A landscape with many peaks, sampled at points; each row gives a point and its height.
A climber steps from a point to the highest of its 2 nearest points, and stops where none of them is higher. Distance is the straight distance between rows; heights are no part of it.
Lof (h 10.2): [ -5   6   5  -7  47  15 -20 -21  -7  16 -48  -9   8  61 -11  14  14  18
  30 -21  19  -6 -10 -18]
Ful (h 10.6): [-50 -34  -1  -9  38 -14   1 -27 -20 -50  -8 -31 -19  18   9   2  16  27
   3  18  49  32 -11 -59]
Fifu (h 36.9): [ 17   3 -32   6   4   0  10  35 -30 -12  13 -15 -18 -18  -5   3   5 -11
  -5  -7  33 -18 -34   4]
badal (h 25.8): [ 21 -17  -2 -17  46  31 -10  15 -21   2 -14   5  -5  31  12  13  -9 -21
   1 -38  33 -11 -31  34]
laraz (h 58.6): [-37 -18   2 -21 -21 -31  26 -16   1 -55  20   6  -4  -8   9 -18 -16  -9
  -4 -17 -18  24  10  29]
dapir (h 21.8): [  9  22  21  -8  -7   4 -20 -26   6  22 -26  36  25   3 -26   4 -17  -8
   1 -18 -32  11  -2 -15]
los (h 39.3): [ -9   4  22  28 -60 -39  -5 -10  30  10  31   1 -12 -33  -1 -14  -8  29
 -23  18 -49  14  44  -9]
Ratib (h 9.0): [  3  11  -2 -21  32  30 -25   3 -15   3 -47 -27  -5  50  -8  10  16   3
  35  -3  30 -35  12  -5]
zipo (h 56.4): [ 24  -3 -19 -35   6  -2 -15  13 -35 -33 -20 -17 -27   5 -25   1 -16 -25
   6 -26  14 -19 -12   3]
kul (h 21.7): [ 35  -1  31   5   7  15 -12  -5  14  25  19  41  21  -6  11  23 -11 -30
   1 -20 -31  13   0  13]
Zudop (h 45.5): [ 13  13  -7  -1   8   3  -6   3 -19 -30  19  36  14   6 -14  11   6 -49
  21 -42 -18  -5 -32  22]
disi (h 51.8): [-18  20  30  32 -35 -40  11 -41   5 -13  23  26  23 -20 -10   0 -14   9
  15 -12 -51  33   7 -14]
lopep (h 5.9): [ -6   4 -13  45  11  -2  32   9  25  44  30  20  25 -20  13  10  13   8
   0  19  10  10 -26  -8]
Tul (h 19.3): [ -6  -6   2 -32  13  32  10  26  36  36 -11  33  28  15  28  -8  19 -28
 -16  17   7 -25  13  58]
mifu (h 26.9): [ 10  16 -15 -12 -18  22 -27  20  12  21 -36 -30 -17  13 -11 -17  15  10
  -3  36   7 -45  42  -7]
keb (h 38.6): [-13   5  -2  18  -7  -2 -10 -11  -4  -8  -7 -31 -21  -9  -3   1  11  29
   8  33   6 -15  21 -42]
Gegi (h 42.7): [-38  -9  11   9 -23 -39  20 -36  -3 -49  16  -5 -20  -4  11 -11 -10  18
  14   1 -10  27  20 -11]
Tife (h 27.8): [ 52  22  -9 -14 -31   6 -22  19  -3 -12  27  32   7 -20 -18   5   9 -59
 -18  -4 -33  -5  -2  17]
Suli (h 30.4): [-27 -21  54  -7   5   5  -9 -40  11 -18 -16 -27 -11   9  23  10 -20  39
   8   8 -21  19  44 -25]
rus (h 38.9): [-11   4  11  19  23  15   2   8 -16 -14  -8 -17 -12  19  15  13  10   6
  47 -11  14 -41   1  -2]
dal (h 15.6): [ 36  -6  31  19  12  19  -5  24 -17  -6  17 -15 -16  -1  38  23 -19  -3
  23 -25   7 -29  20  23]
Sila (h 56.2): [-20  41  22  44 -19 -22   9 -32   4   3  13  35  33  -8 -20   0   1   8
  30 -22 -43   8  -9 -27]
kevif (h 15.5): [ 17  24   9   6   0  29 -12  30  10  22   8  41  17   2  17   3  21 -47
   8   1 -10 -40  29  35]
zil (h 14.0): [-43 -25   7 -34   5 -22  10 -43  15 -10 -33   2  -8  25 -10 -12 -12  20
 -20  17   7  41  14 -26]
godek (h 9.4): [-35   0 -40   1   2 -31  27 -10 -16 -45  22  26  12 -10 -14  -9   5 -19
   5 -14   0  32 -52   9]
pip (h 12.1): [-43   1 -32 -16  17 -19  19 -27   5   0 -36  11   4  19 -27 -14   7   6
  -7   5  17  22 -29 -31]
zanu (h 61.3): [-15  37   4  42   4  -9   2 -18 -10  -3  10  39  23  10 -18  12   8 -10
  49 -42 -28 -12 -25 -11]
Vab (h 66.6): [-22 -11  -2  40   2 -24  38  19 -34 -47  51 -14  -7 -14  26   6   2  15
  27 -18  15  10 -34  13]
bulu (h 34.3): [ 11  -8 -31 -49  15   7 -14   3  -9   7 -58 -28 -17  28 -33  -9  -2  -3
 -20  15  35   0  -4 -16]
voto (h 19.0): [ 31 -26  37 -11  18  10  -9  -8  -3 -10  29  21   7  -4  25  22 -29 -21
   1 -45 -29  26 -11  43]
Zoru (h 53.5): [ 14  13 -21   2 -32   8 -35  -3   3  36 -36 -17  -5   2 -40 -14   3  25
 -23  24   0 -13   9 -41]
Teb (h 53.9): [-13  11  -4  31  17  -5   2  -4 -26 -27  21  25   3  14  -2  21   3 -11
  50 -48 -12 -16 -31   9]
Vasi (h 30.2): [ -4  11 -34 -33   6  17 -11  14   8  25 -55 -18   4  28 -19 -20  23  -1
   4  30  29 -30  11  -3]
mar (h 19.4): [  2  14   9 -40 -21  13 -32  -7  24  35 -68 -13  13  30 -28 -14   3  26
 -16  35  -4 -13  33 -14]
nov (h 15.8): [-35  14   5 -21 -15 -19  -6 -49   3 -10 -52   1   2  21 -41 -24  -2  26
 -22  15  -2  26  10 -54]
tuma (h 34.8): [ 26 -38  12   9 -32 -18  -8   0   4   0  29 -39 -41 -34  23  -3 -29  32
 -35  18  -2  24  31 -10]
vumez (h 49.6): [-40  -1 -16  26  14  -8  41   7  -9 -28  39  17  11  -6  24   0  16  -5
  20 -26   0  -1 -46  33]
lorip (h 25.3): [ 18  27  -6  -7 -34 -12 -12  -1   6 -17  21  35  16 -16 -34   2  12 -42
  -5  -9 -56  -4   5   4]
ler (h 42.0): [ -6   8  19  21   5  25 -36  -6 -12  14 -24 -51   2  -1   6   9  27  45
  14  46  11 -26  29 -51]
lukez (h 42.4): [ 23  -2 -40   9 -10   4   3  29  -1  19  11 -13 -18 -24  -6 -12   4   3
 -25  19  22 -16  -8  -9]
Ratuk (h 48.0): [ 18  -9 -36  -5 -25   6 -15  18  24  52 -16 -12 -11 -13 -13 -19  -1  17
 -44  39  11  -7   9 -17]
Leta (h 17.2): [ -8  17   6 -40  -5   0 -23 -28   3  12 -75  -9   6  30 -46 -15  -6  17
 -15  10  -4  14  12 -34]
Goru (h 11.1): [-29  16 -13 -24  33   3  -2 -19   1  14 -52  16  14  48 -33  -4   9   2
  12 -19   9   7 -16 -14]
Kot (h 31.6): [ 38  -2 -23 -14 -44 -19 -19  18  10  -9  41   8  -6 -34 -18  -5  -1 -31
 -40   5 -38  14   7  16]
kove (h 42.3): [-19 -11 -10  -2  16  12  35  13  -5 -16  30  16  18 -10  20 -12  15 -24
 -17 -17  10   3 -40  47]
pim (h 23.4): [ 23  31  21   6 -16   5 -23 -15   5   7   8  56  29  -2 -22  15   4 -39
   9 -23 -44   7  -4  -2]
kan (h 15.4): [ 46 -17 -13  -8  24  30   4  35   1  44   6  -8   3 -11  19   0  -9 -12
 -29  12  42  -3 -25  22]
Givog (h 24.7): [ 13 -22   6 -25   5  13  16  14  -7 -18  13 -10 -10  -6  25  -4 -17 -14
 -14 -20   5   0  -2  41]
rak (h 38.2): [  9  26   9  16   3  19 -11   9   0  11 -18   5  -3  16   9   3  11  -6
  37  -4   0 -47  27   5]
Muk (h 8.0): [-17  -2 -48  -1 -16 -37  32   1   1 -24  40  26  21 -33 -20 -14  15 -25
 -21   9  -3  40 -48   4]
Lagu (h 34.6): [-10 -26  47   6   3   9   0 -19  15  -3   6 -41 -14  -9  43  15  -9  40
   5  28 -10   4  50 -16]
ser (h 35.0): [ 30  14  -4  23  15  28 -10  22  13  67 -13  16  15   5  10   3  10  -4
   5  26  31 -22   5   4]
fet (h 21.6): [  8  -7  -6 -37  36  34 -12  20   8  26 -29  22  19  36  14   0   5 -25
   0 -10  24 -14   1  43]
Gosu (h 40.5): [ 18   8 -35 -44  -5  -2 -15   8 -15  -1 -39  -8 -19   2 -44 -11 -11 -20
 -15  -3  14 -13  -5 -12]
babo (h 49.2): [ 24   5 -28  19 -15   8 -32   7  -7  25 -21 -34 -23 -12 -34  -4   1  30
 -16  27  24 -10 -10 -58]
Tupar (h 32.7): [ 30  21 -17  19  24  36  -9  43  -6  43  -1  19  13   6  11   5  19 -32
  14   9  41 -34 -13  15]
Ragok (h 16.6): [ -2 -26  33  -9   2 -10  19 -16  14 -16  40  22  23 -13  28  15 -18 -15
  -4 -30 -38  38  -5  44]
Puvon (h 22.8): [ 16 -25  -6  11 -15 -32  15  10 -36 -35  45 -27 -23 -30   8   4 -24   9
  -9  -7  26  41 -27   2]
gonub (h 42.5): [ 15  -2  29  43 -33 -30   7   4  28  23  48  -8  -6 -37  26   4 -11  24
 -12  11 -41   8  38   9]
Rinu (h 26.0): [-30   7  56 -15 -11  11 -19 -40  12   2 -43 -21   6  26  -3   3 -10  39
  11  16 -28  -1  55 -28]
zol (h 45.9): [-24   5 -10  28  40   7  12   1 -24 -17   0   3  -2  29   0  20   4   9
  44 -31  16 -13 -36 -12]
sene (h 45.1): [ 15 -11  -1   6  18  23 -30  -1  -6  26 -27 -59  -8   2 -10  11  13  37
  -4  48  33  -7   6 -58]
Nin (h 13.5): [-30 -15 -22   6  20 -17  20 -14 -18 -33   0 -13 -14   3  -5   0   1  17
   7   7  43  27 -36 -36]
Zemod (h 19.6): [ 25  -4   6 -28  11   8 -12   3  11  29 -20  11   7   2 -10   4 -18 -11
  -8  -6  -3   7  -1   5]
ranib (h 22.2): [-13  26  29 -13 -27  13 -29 -23  12  13 -48 -14   8  14 -31 -14   0  43
 -15  27 -20 -21  45 -34]
Badem (h 10.9): [-47   1 -39 -11  13 -37  30 -25  -2 -24  -6  30  10   2 -23 -18   6  -9
  -6 -11   8  45 -43 -18]
kodi (h 43.1): [-22  15  25  11  -1  17   9   3  25  17 -12  -2   2  14  25  -8  11  12
  25  17 -10 -44  44  13]
naru (h 7.0): [ 16   2 -36   6  -4  -3  18  16   6   4  40  24  19 -32  -7   4  16 -27
 -27  11  -4  19 -47   7]
pelo (h 46.2): [ 13  -2  -2  22  13   2  18  24 -35 -21  28 -20 -16 -14  17  17  -7   8
  19 -18  23 -12 -28   5]
Tem (h 50.0): [-37  25   3  17 -33  -1   1   7  24   7  -8 -11 -11   2   5 -20  32  17
   8  35 -28 -52  57  -8]
pilab (h 28.7): [-27 -21   5 -38  26   7   5 -11  -2 -27 -36 -14 -12  41   8  -1 -10   3
   8 -20   4  -5  11  20]
Rifi (h 39.1): [-40 -34   7 -32  20 -14  14 -26  -1 -47  -6   6 -14  25  14  -7 -15  -4
  -4 -37 -13  25  -4  36]
derul (h 35.7): [ 15   3   8  -2 -56 -35 -19  -5  27  14  31  18   3 -37 -15  -7 -13  -4
 -38   9 -58  27  21   2]
golug (h 14.3): [-14 -18  23  13  -4 -21  29  -2  -6 -36  58   3   7 -19  39   4 -15   0
   8 -28 -28  30  -2  54]
Zimat (h 33.7): [-11 -12  -2  -6  -9   1  33  24 -21 -37  38 -11 -11 -14  30 -23  10 -16
 -13 -17   6  -9 -20  58]
Zusab (h 38.8): [ 11   1 -26 -22  10  -6  -4  13 -34 -46   4   9  -5   6 -25   6  -3 -39
   6 -48   6  -3 -43  15]
seno (h 17.3): [ -1 -23 -21   7  -3 -17  17   4 -33 -31  22 -29 -32 -21   0  -3 -12  13
 -10  11  46  28 -31 -26]
kos (h 39.0): [ 17 -24  29  19 -16  -4  11   0  19  19  26 -26 -17 -27  32   9 -20  30
 -14  17 -10  15  37   4]
Zim (h 5.4): [-21   9  10  47  20   6  29  -6  25  36   7   3  16  -2  23  10  13  25
  24  23   8  -5  -5 -17]
Fub (h 30.0): [ 28   3 -17   4  32  24  -1  26 -17  13   5  25  18   3   2  14   5 -35
   8 -23  31  -5 -44  12]
deri (h 37.9): [ 28   1   4   9  17  25 -11   8   7  43 -21 -17   2  15   4   7  -4  18
  12  19  26 -19   6 -13]
fir (h 57.2): [-45  18   5   9 -50 -20  12  -4  45   5   2  15  -3  -5   1 -21  19   8
  -9  31 -46 -33  57  10]
dovo (h 36.8): [-33   0  -3  13 -19 -15  22  -9   8 -23   7  -9 -17  -9   8 -10   8  15
  11  17  -3  -2  18 -11]
vom (h 28.5): [-12 -12   0 -48  15   3 -14 -13 -11 -26 -53 -36 -26  30 -19  -6  -5   7
   0  -3  15  -1  17 -20]
vuz (h 17.4): [ 56  -3  -2 -23  11  27 -28  24   0  41 -10  18  10  -2  -4  12 -13 -34
 -20   1  22  -5  -2  15]
binul (h 29.3): [ 32 -24   9   4 -22 -26   0   0 -14 -24  32 -29 -30 -33  11   4 -36  11
 -18  -5  -2  28  10   9]
zep (h 17.5): [  1   5   5  -5  -1  30  12  42  27  15  18  30  19  -6  31 -11  26 -39
 -17  14  -2 -41  21  61]
vul (h 6.4): [ 19   3 -30  42  -2 -12  22  25  20  32  52  17  18 -43   9   1  19 -10
 -26  16   2  14 -34   7]
lun (h 41.7): [ 10  -3  13  -7  30  22 -20 -15  -2  31 -42 -37   5  18  -6  11  -2  30
   6  19  25   9   3 -39]
fiz (h 19.2): [ 44  -2  16  11   4  13  -2  31 -11  -2  41   7   1 -22  27  12 -11 -22
  -2 -22   0  -4  -4  40]
dev (h 46.5): [  7  -7  32  25 -23 -33  16 -14   9   0  41   7   9 -29  20  12 -23  13
  10 -14 -43  37  19   9]

Where does a climber stop that starts at each point below?
Leta: gonub
zep: sene
kul: gonub
dapir: gonub
lopep: pip
fiz: Vab
Nin: gonub
